Each row is a point on a tangle of strands that fork, close into loops and nearly touch. The rows are in no order.
In the rows, zero is written as 128.
Two points are linked if the straight distance between their rows is under 134. Some points are linked to none.
q_388: [104 108 104 145 150 132 115 117 110 109 126 103 115 136 217 102 105 134
 144 181 134  99 120 144 139  79 109 125 112 127 111 127  98 102 171 141
  95  99 171 114 142 164 139 162  53 157 185  99 148 158 130 105 152 114
 168 105 169 149 126 213 123  93 110 169 144  63 110  75]
q_296: [104 117 156 147 155 134 102  99 100 113 119 143 106 115 180 170 133  96
 156 151 115  81  85 107 192 136 147  19 160 173 114 100 158 107 104 146
 151 122 135 159  92 130 112 152 165 114 142 155  98 115 136  98 111  92
 106 158 145 167  99 145 123 109 110 129 183 129  99 136]
q_589: [111 107  96 167 150 201 118  86  78 134 112  66 143 114 190 147 139 163
 110 170 112  72 157 103 142 113 134 102 125 149 113 131 147 112 210 148
 112  97 134 168 142  96 175 179 163 110 133 138 117 131  96 131  96 115
 145 123 153 143 136 195 159 144  91 175 155 103 125 111]
q_256: [123 128 109 129 136 182 128 117  93 156 126  94 148 108 138 148 150 156
 105 124 114 112 171 115 105 134 139 142 122 129 121 145 140 131 191 137
 111 114 114 151 129  93 134 151 173 108  95 145 108 124 120 151 100 130
 127 128 132 128 143 144 161 147 102 140 118 148 136 138]
q_810: [169 158 109  83  90  92 146 125 133 152 127 107 168 175  45  88  93 169
 119 165 155 186 145 128  63  96  72 249  98  90 106 139  96 138 133 115
 143 126 161  96 209 152 184 106  87 161 141  55 188 129  77 143 195 171
 153 115 115  86 166  96 127 145 168 189 113 105 135  85]
q_321: [139 129 105 125 127 200 139 118  90 162 127  83 161 112 124 153 159 179
  84 120 107 114 190 115  99 144 134 165  95 127 120 159 138 134 220 132
 103 114 117 151 133  80 145 162 176 104  90 143 109 120 122 158  93 139
 122 123 122 116 156 151 164 165 101 137 109 158 137 142]
q_960: [108 114 104 123 140 167 109  74  96 143 103  99 136 108 207 196 170 134
 144 123 107  78 117 101 167 121 152  95 119 197 111 110 151 100 225 163
 100 115 125 177 113  93 114 163 177 137 137 130  55 122 132 150 146 106
 109 161 122 171 114 190 162 117 135 143 137 102 113 114]
q_658: [131 125 155 180 170 149 131 131 130 103 135 146  94 131 155 117 110  97
 131 151 122  81 107 133 184 133 142  21 171 133 134 110 145 129  64 132
 173  96 129 149  92 148 133 144 128  89 155 161 133 124 123  89  80 107
 129 118 160 134 108 121 106 118  84 116 182 149 107 149]
q_317: [ 73 115 145 137 117 138  74  78  92 143 103 108 135  94 178 187 137 134
 186 160 135 146  85 101 143 116 127 107 159 156 105 112 150 104 150 142
 112 166 128 159 140 106  90 130 179 125 113 124 110 127 112 127 140  72
 134 147 140 172 100 148 126 120 152 176 134 103 122 128]
q_896: [136 122 111 125 165 165 147 134 121 129 129 119 113 122 179 113 141 118
  90 127 114  69 154 136 146 123 144  93 117 136 127 135 127 117 163 134
 117  78 127 139  99 125 139 159 121 119 145 150 114 141 142 125 118 147
 131 125 144 134 131 169 150 113  87 119 145 129 127 111]
q_837: [142 130 146 171 147 132 149 166 159  95 149 151  93 142 112  84 111 108
 126 119 131 116 117 151 151 145 141  73 162 107 146 125 120 151  49 121
 156 113 125 121 100 159 129 110 103  99 138 154 142 140 134 108  84 122
 133  94 144  99 119  99 105 130 103  96 144 161 119 158]
q_780: [128 113 148 110 156 110 133 132 142 102 106 163  89 124 159 156 152  88
 126 100 111  81 100 135 185 141 161  41 130 156 131 116 140 117  96 124
 148 117 121 141  62 136  97 132 140 111 142 165  90 124 170 116 130 128
  91 150 123 159 116 118 121 103 124  78 162 135 113 128]
q_903: [137 128 153 193 166 153 140 146 143 101 142 147  97 138 134  98 101 102
 127 143 129  96 113 140 171 140 136  38 178 120 143 111 134 144  48 125
 176 101 125 136  98 152 139 129 115  88 153 158 143 129 122  91  71 110
 134 100 157 115 110 108 104 129  86 110 171 159 115 160]
q_592: [144 140 156 199 161 202 124 131 128 133 154 131 143 138  97  99  98 128
  96 147 103  90 176 108 140 146 123  76 157 123 138 118 161 145 104 127
 166  94 104 152 114  97 165 137 153  66 118 180 143 102 110  98  31 113
 137  99 146 116 138 103 139 153  59 111 146 186 166 178]
q_572: [154 150 127 188 140 209 141 150 129 126 165 106 158 158  55  60  83 162
  66 139 105 120 203 106 104 171  93 144 124  96 125 138 134 152 121 123
 146 108 112 115 152  92 191 149 110  91 120 157 169 119 121  97  53 138
 166  90 136  84 164 121 153 170  66 131 123 172 172 155]
q_529: [ 94 128 116  71 116 102 112 111 111 159 107 118 127 104 158 194 176 135
 157  82 123 158 120 120  98 120 144 159  96 165 130 147 126 108 205 137
  94 162 108 141 115 114  68 126 169 158  91 106  65 133 148 170 171 125
 112 165 111 151 114 146 135 113 172 120  90 115 113 118]
q_871: [100 114 131  95  86  31 100 118 146 123 116 156 141 122 155 127 112 129
 186 158 177 197  58 144 119  95 115 192 124 110 118 125 114 128 101 111
 102 192 161 100 162 171  90  89  77 175 153  88 163 137 126 122 184 102
 132 130 125 147 101 136  83 106 194 157 109  77 118 116]
q_545: [ 90 105 146 106  84  35  93 117 143 115 114 158 135 108 165 143 113 122
 194 158 172 196  44 140 140 114 118 164 139 118 118 126 126 129  91 113
 104 202 155 104 148 167  85 100  85 166 152 103 155 137 140 116 172  90
 127 141 126 159  91 142  77 108 197 151 115  81 111 122]
q_937: [120 107 119 112 154  89 151 155 144  88 131 154  89 131 181 104 142  89
 125 109 127  90 113 149 168 110 150  85 108 127 141 130 110 103 113 124
 113 103 149 108  78 171 104 133  64 143 171 123 107 156 168 108 154 151
 127 124 134 143 112 164 107  81 134  88 145 102 109  90]
q_781: [166 143  92 104 130 145 161 127 101 140 126  81 154 160  70  91 103 187
  83 160 136 156 172 127  54 122  82 227  71  83 112 153  91 123 168 117
 126 118 164  99 199 142 179 145  87 142 139  80 172 134 101 127 159 163
 157  89 132  91 172 154 148 158 118 184 120 113 122  83]
q_420: [135 114 136 110 167 123 129 111 132 106 100 153  97 127 186 170 153  77
 126 110 103  55  99 122 207 134 158  33 121 180 125  99 147 101 122 136
 142 109 124 152  68 126 103 146 146 124 162 156  82 117 171 104 148 124
  84 166 112 175 112 148 139  91 115  86 174 112 106 111]
q_695: [125 116 107 105 164 141 136 102 120 122 106 124 113 123 220 164 168  92
 114 108 102  51 121 121 188 116 148  78 107 191 125 111 134  91 192 148
 110  92 129 150  94 113 113 160 130 149 178 134  73 129 165 119 166 136
 100 159 112 169 115 194 158  91 119 104 149  90 114  93]
q_318: [116 119 130 176 114  99  90 120 137 118 132 135 142 122 129 108  86 121
 177 173 180 173  74 141 137 113  99 133 176 103 126  99 111 143  61 124
 135 155 150 101 178 156 139 112  87 143 166  94 199 141  94  98 141  97
 163 116 134 121 105 121  85 121 153 175 144  82 129 131]
q_401: [144 137 120 179 148 205 138 141 114 133 149 101 155 139  88  79  96 157
  79 146 109 112 193 110 105 156 109 135 136 103 127 137 135 147 133 123
 140 105 113 124 148  99 180 149 129  96 114 154 157 122 116 109  63 138
 159  97 145  99 156 131 153 160  68 140 129 157 163 146]
q_240: [ 81  93 161 108  88  42  96 123 137 102 113 157 119  99 177 159 116 110
 198 143 152 182  40 133 159 133 128 120 141 133 112 127 137 122  92 120
 109 207 154 111 120 167  78 119  90 156 151 121 128 140 165 108 161  90
 116 151 131 171  81 153  78  98 198 136 127  85 101 122]
q_792: [100 148 120 103  94 103 101 110 112 160 117 114 142 114 108 163 141 148
 158 129 150 190 121 121  78 113 117 193 138 114 125 134 121 128 143 124
 115 171 119 125 165 119  99  97 167 144  79 105 134 127 105 155 165 115
 132 141 117 128 121 103 130 137 162 162  94 113 131 125]
q_711: [116 126 121  82  85  31 110 115 145 132 120 158 150 140 137 114 107 138
 177 166 183 197  79 147 100  77 104 221 113 107 119 127 103 128 110 110
 105 175 168  96 179 175 109  77  74 186 154  72 170 134 108 131 195 113
 133 124 119 135 117 127  90 111 195 164 102  78 121 106]
q_567: [122 138 123 128 127 139 128 141 119 140 142 120 126 117 108 123 127 134
 126 121 127 142 149 131  94 135 134 147 140 111 134 140 126 144 127 129
 124 128 117 121 133 124 115 118 147 124  91 135 131 132 125 142 114 130
 134 122 135 115 130 115 143 133 113 130 113 141 138 137]
q_981: [140 137 182 177 112 111 146 173 167 104 156 152  93 138  62 114 114 115
 136 106 129 158 105 147 138 170 132  87 180 121 155 127 130 165  24 125
 169 158 110 122 117 138 125  88 127  96 102 153 139 116 129 121  76 107
 108  99 123  88 123  49 101 153 130  79 121 188 131 193]
q_936: [127 148 113  96  91  81 104 103 126 155 107 119 167 146  98 120 112 161
 152 175 173 188 114 130  80  87  83 225 133 103 106 118 103 133 125 116
 126 154 152 109 201 141 146  90 109 169 132  70 176 135  84 138 188 128
 149 123 107 112 141  98 115 137 175 190 103  87 142  99]
q_692: [133 118 197 134 123  94 140 154 158 102 113 168  81 129  97 159 141 102
 131  99 112 135  93 151 169 164 156  40 160 139 135 127 136 144  33 118
 181 154 107 150  68 138 105  99 151  83 104 182 101 108 161 119  81 105
  72 124 126 135 120  54  91 144 129  56 148 195 114 176]
q_889: [133 130 118 181 151 197 127 131 103 138 142  96 151 126 106 104 101 149
 101 156 118 111 177 111 107 143 115 123 148 107 128 131 140 141 133 127
 139 109 117 131 154 105 172 150 144  96 112 144 150 123 104 114  73 131
 161 104 149 112 146 136 153 151  79 156 136 139 156 139]
q_84: [157 159 133 169 101 136 146 169 165 117 170 131 126 153  36  62  86 138
 123 121 132 162 146 139  94 161 106 171 142  89 145 129 116 165  67 127
 144 129 120  95 161 134 157 102 108 132 113 114 171 125 110 132 110 146
 153 104 130  71 145  74 125 144 120 125 104 152 148 151]
q_302: [155 141 107 164 128 174 138 139 121 133 138  92 163 154  50  74  78 166
  93 160 130 151 173 116  78 147  76 191 127  81 127 125 112 145 117 123
 144 119 130 100 195 116 196 151 100 125 128  99 183 127  92 117 117 153
 177 102 135  86 167 116 141 163 101 181 128 125 155 112]
q_610: [126 150 112  83  88  62 136 141 138 134 141 138 130 136  85 114 123 136
 151 122 154 190 121 144  69 105 121 215 105  95 138 149 105 136 122 121
 118 156 143  96 165 161 112  84 106 173 107  85 151 131 108 149 179 149
 129 130 127 106 129 107 123 126 169 140  92 112 122 115]
q_785: [146 143 137  77 121 145 141 144 140 150 131 143 121 122 119 157 174 121
  89  63  93 115 165 135 112 136 153 138  87 148 132 158 133 125 182 121
 102 112  91 144  78  91 100 126 163 118  91 163  91 117 166 166 109 152
  93 153 107 125 146 103 154 132 120  66  92 176 135 147]
q_359: [147 121 113 133 155 120 169 176 158  93 149 147  92 147 142  57 125 106
 104 112 128  94 137 164 141 117 146 106 114  89 149 137  97 124  96 114
 121  87 144 103  87 170 132 122  60 128 160 136 131 160 146 114 123 156
 139  96 147 109 129 146 113 110 105  88 134 135 112 112]
q_885: [112 122 105 116 150 139 128 125 109 131 126 111 121 113 182 127 143 129
 122 127 124 100 138 134 127 113 139 118 114 137 125 135 117 114 174 142
 109 102 139 132 117 135 122 148 114 138 138 124 109 150 138 133 142 137
 138 125 147 142 124 176 141 106 112 136 133 107 124 103]
q_148: [155 121 108 115 125 207 138 100 100 166 118 104 172 110 159 187 187 157
  80  94  91  77 179 113 146 137 159 130  94 170 118 140 159 126 246 145
  99  94 105 176  98  65 142 180 203 100 112 161  72 100 129 177  98 134
  89 145 103 144 152 160 171 165 112 115 110 163 134 155]
q_663: [149 144 105 144 126 165 145 143 116 137 144  95 148 142  70  82  99 164
  96 145 124 146 174 123  73 142  98 190 117  84 125 142 111 143 132 122
 133 117 132 103 176 121 172 138 112 128 116 113 165 131 110 126 117 153
 160 103 140  92 158 129 147 156 100 158 116 132 144 117]
q_744: [109 130 120 157 114 116  86 107 123 139 118 118 152 121 128 119  99 139
 164 181 169 168  99 131 111 103  95 159 171 105 116 102 112 132 100 121
 128 151 144 114 190 137 140 112 111 143 144  93 185 140  85 109 148 101
 167 118 125 123 121 120 110 130 148 192 129  83 145 112]
q_157: [164 159 124 178 115 168 157 171 161 113 173 120 137 166  29  37  68 152
  93 126 117 146 172 129  95 170  90 171 125  83 137 131 114 159  83 127
 148 112 123  95 163 124 183 119  85 125 128 123 179 131 115 118  92 153
 169  91 134  67 158  93 133 158  96 130 112 159 153 148]
q_786: [151 128 122 126 162 171 149 141 133 130 132 130 118 124 158 106 141 120
  79 117 106  68 162 137 145 128 146  96 117 127 130 139 136 123 149 125
 124  77 118 146  90 115 139 147 130 103 136 166 119 133 146 124 101 145
 125 122 138 131 138 150 153 120  76 103 141 150 137 129]
q_190: [128 149 125 111  87  73 137 150 147 126 150 140 121 133  67 108 119 132
 151 119 149 191 119 142  81 128 122 194 130  93 144 140 114 151  89 122
 128 157 127  93 162 152 119  82 120 158  93 100 157 125 108 149 159 142
 131 130 125  96 126  86 119 134 158 132  96 123 125 136]
q_926: [147 142  94 117 131 156 150 125  99 144 128  81 150 141  90 103 116 176
  92 154 130 145 170 129  60 128 100 208  90  88 121 154  99 130 169 122
 120 121 146 109 182 129 162 144 107 136 123  97 158 136 108 133 141 156
 153 102 139 100 162 152 150 154 110 170 116 120 129  98]
q_219: [163 126 125 105 135 188 133 110 128 161 117 136 155 113 152 181 175 124
  84  86  86  65 171 117 163 131 159 106 103 171 120 129 162 121 211 141
 114  88  98 181  78  70 127 162 200  93 115 179  79  95 146 163  96 135
  81 154  99 154 151 133 172 151  97  89 124 175 144 159]
q_470: [128 108 111  95 166 121 148 124 132 114 112 135 104 124 205 144 166  87
 111  95 108  61 123 134 177 113 149  82  98 173 136 122 122  93 173 137
 113  91 131 135  81 124 107 147 106 148 175 129  84 136 174 117 166 152
 104 148 112 162 121 180 143  83 126  90 143  99 117  86]
q_609: [155 160 112  93  82  80 132 129 140 149 131 120 160 161  48  96 100 158
 138 156 163 193 134 133  72 100  83 238 116  89 117 131 104 142 113 120
 141 139 147  95 206 147 168  94 104 166 124  62 186 126  78 148 193 159
 147 128 113  90 150  81 121 140 170 176 105 107 139 101]
q_306: [131 135 118  83  85  46 107 106 144 144 112 143 166 156 123 105 100 154
 167 185 186 191  87 141  97  67  89 230 118 108 105 115  97 131 116 106
 114 160 173  99 198 166 134  79  72 187 162  63 184 133  93 132 197 120
 143 118 110 122 132 111  95 115 193 182 107  72 133 100]
q_231: [131 127 197 159 109  93 144 168 160 100 138 160  86 130  71 145 126 107
 138 106 126 163  92 151 149 171 140  63 182 130 147 129 131 161  17 120
 178 168 105 134 100 140 116  90 140  90  98 167 123 108 142 120  74 100
  84 111 121 107 116  44  90 157 140  65 127 197 121 197]
q_496: [130 137 112 167 121 135 111 132 124 132 136 112 146 131  86  95  94 138
 141 161 154 162 130 132  94 127  98 164 162  96 133 109 111 146  90 125
 141 135 132 103 185 136 162 119 115 135 128  96 181 133  86 120 132 127
 169 113 132 104 132 109 118 140 129 178 128 107 149 119]
q_673: [170 138 113 171 122 165 131 139 138 127 126  97 173 167  26  59  59 167
  95 164 141 163 164 109  89 145  49 198 133  80 130 106 112 146  94 122
 156 112 128  98 208 118 224 164  82 129 152  75 200 131  70 116 127 162
 196 109 126  74 174  93 125 168 111 198 139 117 165 103]
q_76: [115 116 148 128 155 133 108  90 104 118 108 143 111 118 182 185 147  89
 148 136 107  66  91 104 201 138 153  25 145 190 116  96 164 100 129 151
 143 122 125 168  83 117 108 155 177 121 139 159  76 110 148 108 127 101
  89 172 125 177 105 143 138 105 114 115 182 127 100 134]
q_31: [127 112 138  61 137  97 146 132 145 130 100 162 110 119 143 191 185  84
 120  47 101 112 116 129 146 137 168  91  94 184 137 134 135 107 150 116
 120 143  90 136  61 103  70 123 163 140 113 147  58 116 193 148 156 151
  75 172  84 166 128 110 130 101 164  41 114 128 115 122]
q_454: [137 142 178 217 161 195 120 130 127 131 160 140 136 130  74 116  92 117
 119 156 110 110 155 108 144 159 117  65 180 134 155 103 162 147  71 131
 183 110  97 155 123  99 155 128 158  62 111 172 139  90  89  95  22  97
 130  98 144 117 127  75 120 160  74 108 151 193 169 194]
q_239: [136 119 127 120 152 171 125 106 113 147 118 128 135 112 166 170 158 115
 106 112 103  72 148 111 159 130 161  83 128 165 121 120 158 119 178 145
 122  94 109 169  90  92 123 158 190 102 115 165  82 109 135 146 105 126
 102 150 123 154 134 141 164 129  97 113 145 150 132 147]
q_235: [138 141 136  98 125 151 134 141 130 149 141 135 124 120 114 145 158 130
 101  82 101 120 165 129 107 139 149 136 111 136 128 153 136 137 164 125
 110 112 101 141  92  97 103 124 165 111  81 164 102 119 151 158 102 140
 105 140 119 121 142 105 151 134 111  83 100 175 139 152]
q_882: [ 74 126 136 109 100 109  76  82 103 156  91 112 142  96 168 190 146 148
 187 151 148 176  83 106 114 111 123 157 147 146 106 121 139 107 160 130
 102 187 124 150 152 105  77 110 177 136  99 113 110 127 117 140 167  76
 133 149 120 165 102 133 121 126 175 174 103  97 126 124]
q_605: [129 113 107 122 161 110 155 160 140  93 140 146  92 137 177  80 130 101
 113 119 132  86 128 155 154 106 145  95 109 110 142 131  98 109 121 124
 112  88 154 107  87 171 123 138  57 140 171 123 122 161 152 108 143 154
 141 110 150 128 118 171 112  90 113  98 144 108 110  89]
q_159: [ 90 141 126 114  93 105  84  91 107 161  96 108 151 110 136 170 137 153
 173 155 160 185 104 113  92 104 108 185 156 124 112 119 125 120 143 123
 111 177 126 137 172 110 104  96 166 144  95 102 139 131  97 138 167  94
 139 137 115 140 115 108 121 138 170 181  98  99 141 118]
q_874: [130 123 127 158 102  78 117 144 155 109 148 148 126 130  92  91  97 119
 169 143 178 184  83 149 123 127 114 149 161  95 140 109 106 156  48 122
 137 162 148  89 171 171 142  96  90 149 147  94 190 140 100 121 147 119
 146 116 125 100 110 104  89 124 164 152 130 103 125 141]
q_254: [144 157 131 137  89 105 146 164 158 123 164 135 120 145  41  85 104 135
 137 115 136 178 133 141  86 146 119 188 135  89 146 139 114 160  80 125
 138 139 121  93 163 140 137  87 118 143  97 111 165 122 109 146 132 148
 139 117 129  80 138  74 125 140 139 122  95 143 135 147]
q_41: [124 101 120 101 167  97 154 139 145  90 113 149  93 132 201 131 160  73
 120  94 108  66 108 142 195 111 149  68  94 158 140 117 115  86 132 124
 116  98 140 118  70 143 101 136  81 151 190 128  91 143 188  99 171 158
 103 144 109 161 116 176 120  69 137  68 151  89 111  75]
q_261: [116 115 106 156 146 192 121 104  85 144 116  78 150 112 162 142 136 159
 110 155 118  96 163 110 118 122 132 121 128 132 120 135 140 124 191 140
 115 108 130 151 145 100 159 162 161 106 115 134 123 131 105 135 100 122
 146 119 147 135 139 171 158 146  93 169 139 121 135 122]
q_706: [170 148 120 150  99 125 127 139 153 136 133 113 166 164  23  60  69 155
 124 158 155 180 144 121  93 131  57 211 134  85 129 101 111 154  77 125
 155 123 130  98 208 129 210 132  91 143 144  63 206 131  66 133 153 166
 179 125 116  72 159  69 113 152 142 186 131 112 161 112]
q_440: [131 113 177 118 142  97 136 137 149  99  99 171  86 124 127 165 146  92
 127 100 108 105  91 142 184 158 161  29 144 150 129 117 142 129  59 120
 172 139 112 153  59 136 102 118 156  94 122 179  89 113 171 114 107 117
  75 144 123 157 116  82 101 123 125  64 163 168 107 152]
q_844: [151 138 162 193 130 135 152 173 170 101 161 148 101 148  70  77  95 115
 129 118 133 141 118 151 139 162 125  93 178 108 158 119 122 166  29 124
 166 134 118 115 126 149 141  95 108 100 130 145 155 129 123 112  74 114
 136  83 133  80 128  70 103 146 114  93 129 177 135 180]
q_768: [119 154 113  62  83  54 129 125 130 147 128 134 136 135 100 137 132 145
 155 125 155 200 120 135  61  93 117 231  93 105 134 154 108 127 145 118
 114 166 139 103 168 156 103  76 113 178 103  78 145 129 107 156 195 144
 122 137 119 118 129 109 123 129 186 145  84 106 118 107]
q_539: [149 127 124 155 156 136 157 170 158  96 149 147  94 147 135  63 112 108
 107 119 126  94 133 158 147 125 142  88 137  95 143 131 109 136  78 115
 139  91 136 112  95 164 136 120  79 114 154 147 140 152 142 108 103 140
 145  93 150 105 126 130 115 120  95  96 142 146 116 130]
q_459: [176 123 128 139 170 188 146 128 151 125 124 137 118 128 172 111 136 111
  61 121  91  33 171 130 174 121 147  69 106 139 129 125 151 116 152 128
 135  55 116 167  78 100 157 159 140  81 160 188 130 113 149 116  92 143
 114 131 135 143 147 155 165 135  51 100 161 163 141 134]
q_990: [ 98 113 133 149 132 182  98  87  77 158 116 103 155  96 146 193 150 141
 155 137 118 116 142  92 133 126 150 103 154 158 122 116 167 118 177 149
 120 131 109 174 127  80 119 148 228  94  79 147  86 106  98 155  98  96
 116 145 125 157 120 131 152 148 122 152 135 145 136 152]
q_289: [ 83 124 129  88 107  95  93 100 109 150 105 122 128  95 159 189 159 131
 175 111 138 171  96 111 111 121 137 147 127 153 118 137 135 111 168 135
 102 181 117 139 123 118  69 119 173 145  89 116  87 132 138 153 167 100
 120 158 121 159 105 135 126 116 175 142 104 108 119 126]
q_681: [104 107 135 107 107  47 133 153 146  93 138 161  99 121 137 126 132 105
 160 106 154 160  84 147 137 129 148 117 133 115 142 135 117 133  78 119
 117 168 149  93 109 181  92 107  83 153 134 120 124 148 152 127 149 126
 123 130 132 135  98 134  89 105 177 106 125 109 101 126]
q_971: [152 131 116 116 117 210 137 113 100 171 131 100 177 111 131 175 182 173
  78  95  91 100 195 113 126 143 146 155  84 151 116 157 156 134 242 136
  97 105 105 164 105  59 142 173 198  89  92 164  94 101 131 172  80 136
  95 136 101 127 161 142 168 178 105 113  96 183 137 166]
q_200: [ 86  93 148 109 103  42 114 141 144  85 125 163 102 113 171 143 124  99
 179 122 149 159  57 140 164 128 140 102 134 133 126 131 125 122  85 119
 113 185 159 100 103 183  82 119  74 157 159 120 117 149 170 109 157 109
 116 141 133 162  86 157  76  92 189 114 138  91  96 112]
q_319: [125 130 124 136  95  66 127 151 152 108 148 148 117 128  88 101 112 118
 165 126 167 186  90 148 110 129 125 158 149  92 145 126 110 153  60 122
 132 164 142  88 158 172 124  88 100 154 126 100 168 137 109 133 152 127
 137 122 126 104 111  99  98 127 165 134 116 114 120 140]
q_860: [148 147 119 160 104 122 115 135 144 135 136 122 153 145  52  84  88 142
 140 156 160 175 129 131  96 129  82 187 155  89 137 102 111 154  72 125
 149 136 127  97 197 133 177 114 110 143 131  82 197 131  75 127 148 144
 169 123 119  86 141  79 112 143 140 176 123 111 159 123]
q_944: [108 122 122 112 105  61 127 147 141 104 139 151 107 121 125 114 125 112
 161 118 157 170  92 147 112 120 136 147 133 106 141 136 110 135  88 121
 118 160 147  95 133 176  98  96  93 157 128 109 140 144 133 131 154 126
 130 126 133 124 105 130 102 112 163 122 118 109 112 124]
q_902: [111 121 156 170 164 151 110 105 101 118 134 139 110 117 161 150 117  97
 145 163 119  84 102 112 177 134 143  25 172 154 125 106 158 117  87 142
 159 107 129 160 104 129 129 150 160  98 137 158 119 116 113  94  84  98
 123 138 155 151 101 130 120 120  93 135 183 141 109 149]
q_384: [ 89  93 140  95 125  56 125 134 137  95 117 157  98 115 183 152 149  90
 167 106 128 126  74 132 171 131 147  87 113 157 125 129 131 106 116 123
 113 167 150 107  84 164  74 130  86 162 156 118  87 146 192 111 167 127
 111 148 119 169  94 166  93  78 181  88 137  88 101  98]
q_405: [175 152 106  79 108 120 164 126 111 150 126  88 162 173  45  96  99 186
  97 160 142 176 165 125  49 111  77 252  72  84 107 159  91 127 159 113
 137 120 164  95 206 147 178 127  86 149 140  64 178 127  91 136 185 174
 148  97 124  86 174 128 146 156 146 186 114 112 124  80]
q_194: [ 93 118 114 125 138 133 105 102 102 133 112 105 123 110 188 150 141 130
 148 141 128 115 116 124 133 113 134 115 128 145 114 126 127 110 171 144
 105 128 138 137 129 129 109 141 133 140 133 117 110 144 130 134 144 108
 141 133 148 154 114 173 139 106 129 157 131  97 123 107]
q_644: [141 141 125 134 143 157 147 153 131 129 147 129 118 130 116  93 126 128
  97 117 114 109 161 137 116 137 140 119 130 109 133 143 125 139 124 121
 127  98 118 125 109 124 134 126 126 108 114 157 130 134 140 127  93 141
 134 111 141 110 137 125 143 131  92 108 122 155 141 141]
q_917: [172 130 142 166 172 198 134 118 146 128 134 137 125 138 152 104 120 118
  68 139  92  39 176 121 174 124 140  54 120 133 132 119 170 124 132 127
 155  60 114 176  85  95 170 160 152  64 151 199 138 103 132 104  59 129
 120 120 146 138 145 139 155 146  38 104 165 181 146 155]
q_861: [109 135 120  59 114 102 131 130 119 154 120 126 120 111 140 181 175 126
 136  66 119 159 137 129  88 126 152 166  84 156 142 159 122 111 195 130
  93 149 102 132 102 114  69 123 159 160  83 113  70 131 157 176 160 149
 101 162 110 137 124 125 137 118 167  95  84 132 112 122]
q_988: [105 106 141  70 131  76 133 131 136 118 106 158 102 111 153 184 172  88
 143  70 113 127  96 124 155 140 160  85 111 176 131 135 137 110 135 119
 122 163 111 126  68 128  70 123 143 146 116 136  62 128 189 138 164 139
  90 168  97 167 107 128 117  92 173  66 125 113 110 119]
q_494: [ 92  94 143  77 125  46 135 140 141  98 112 160  98 117 167 166 162  85
 155  80 122 132  82 130 160 134 153  89 104 165 134 136 130 103 121 119
 117 173 134 107  73 150  71 121 100 162 142 120  71 144 200 121 169 143
  96 158 101 169 101 151  96  80 193  69 127  93 101  99]
q_809: [ 83 115 130 137 132 142  87  89  96 134 107 109 125 102 187 168 135 128
 168 151 129 120 101 107 148 114 135  96 149 158 109 118 146 106 160 146
 112 142 136 153 130 119 100 141 159 131 126 126 107 134 121 126 138  87
 138 144 145 165 104 164 136 110 135 170 143 103 120 122]
q_808: [154 132 151 183 172 200 126 120 132 133 139 135 137 135 132 105 111 121
  85 149  97  58 173 114 163 132 138  55 140 132 133 117 170 133 122 128
 164  73 107 172  97  95 166 152 161  64 134 194 137 101 119 101  40 118
 128 112 150 131 140 123 146 151  45 109 162 187 154 169]
q_636: [127 139 130  56 116 116 146 144 131 152 130 136 119 120 124 178 181 120
 113  52 103 142 152 134  95 131 158 160  77 155 142 163 125 117 191 122
  96 130  91 133  87 100  76 121 158 149  81 134  75 124 164 178 139 160
  91 163 102 127 137 107 145 126 152  66  78 154 117 133]
q_859: [120 115  99 110 151 154 131  89 109 137 102 106 127 118 221 182 176 118
 122 111 102  63 123 114 174 122 151 102 102 201 120 115 136  95 229 157
 102 102 125 162 107 103 113 162 146 151 163 123  56 128 153 139 161 126
 102 158 111 169 115 203 161 103 132 121 132  93 114  96]
q_532: [127 111 113 117 140 175 120  82 101 155 104 118 147 108 184 202 174 124
 125 106 101  70 133  99 172 126 166  88 125 196 118 109 163 107 213 159
 112 109 106 182  97  85 116 165 208 118 119 155  51 104 130 160 123 113
  90 166 108 170 126 160 169 132 123 122 140 131 119 139]
q_998: [164 167 128 181 122 187 155 167 158 113 181 122 140 175  29  31  71 162
  66 118 108 131 196 118 102 176  90 155 113  87 128 139 122 158  99 128
 148 105 119 104 150 106 190 127  85 104 130 149 174 129 131 100  68 143
 165  89 133  68 165 104 142 165  74 118 109 180 164 154]
q_640: [111 141 117 110 114 124 118 128 110 149 130 118 132 110 115 147 142 138
 140 117 133 157 138 125  84 129 131 165 131 116 132 141 123 134 146 130
 115 144 119 124 141 121 105 114 160 135  84 121 122 131 122 151 139 127
 131 136 130 122 127 119 140 131 136 141 104 130 133 129]

A fork is a point with three links, a tip a point with one. Leave the first point through the second and follow the links. Name the first fork or tip that comes.
q_572; q_998 => q_190
q_470; q_41 => q_837
q_640; q_567 => q_786
q_31; q_988 => q_200
q_289; q_529 => q_235
q_194; q_809 => q_882
q_786; q_459 => q_454
q_239; q_219 => q_589
q_200; q_384 => q_31

A tip is a point with one link. Name the tips that can be reached along the links from each point below, in the order of the rows.
q_859 => q_589
q_936 => q_889, q_31, q_768
q_644 => q_454, q_235
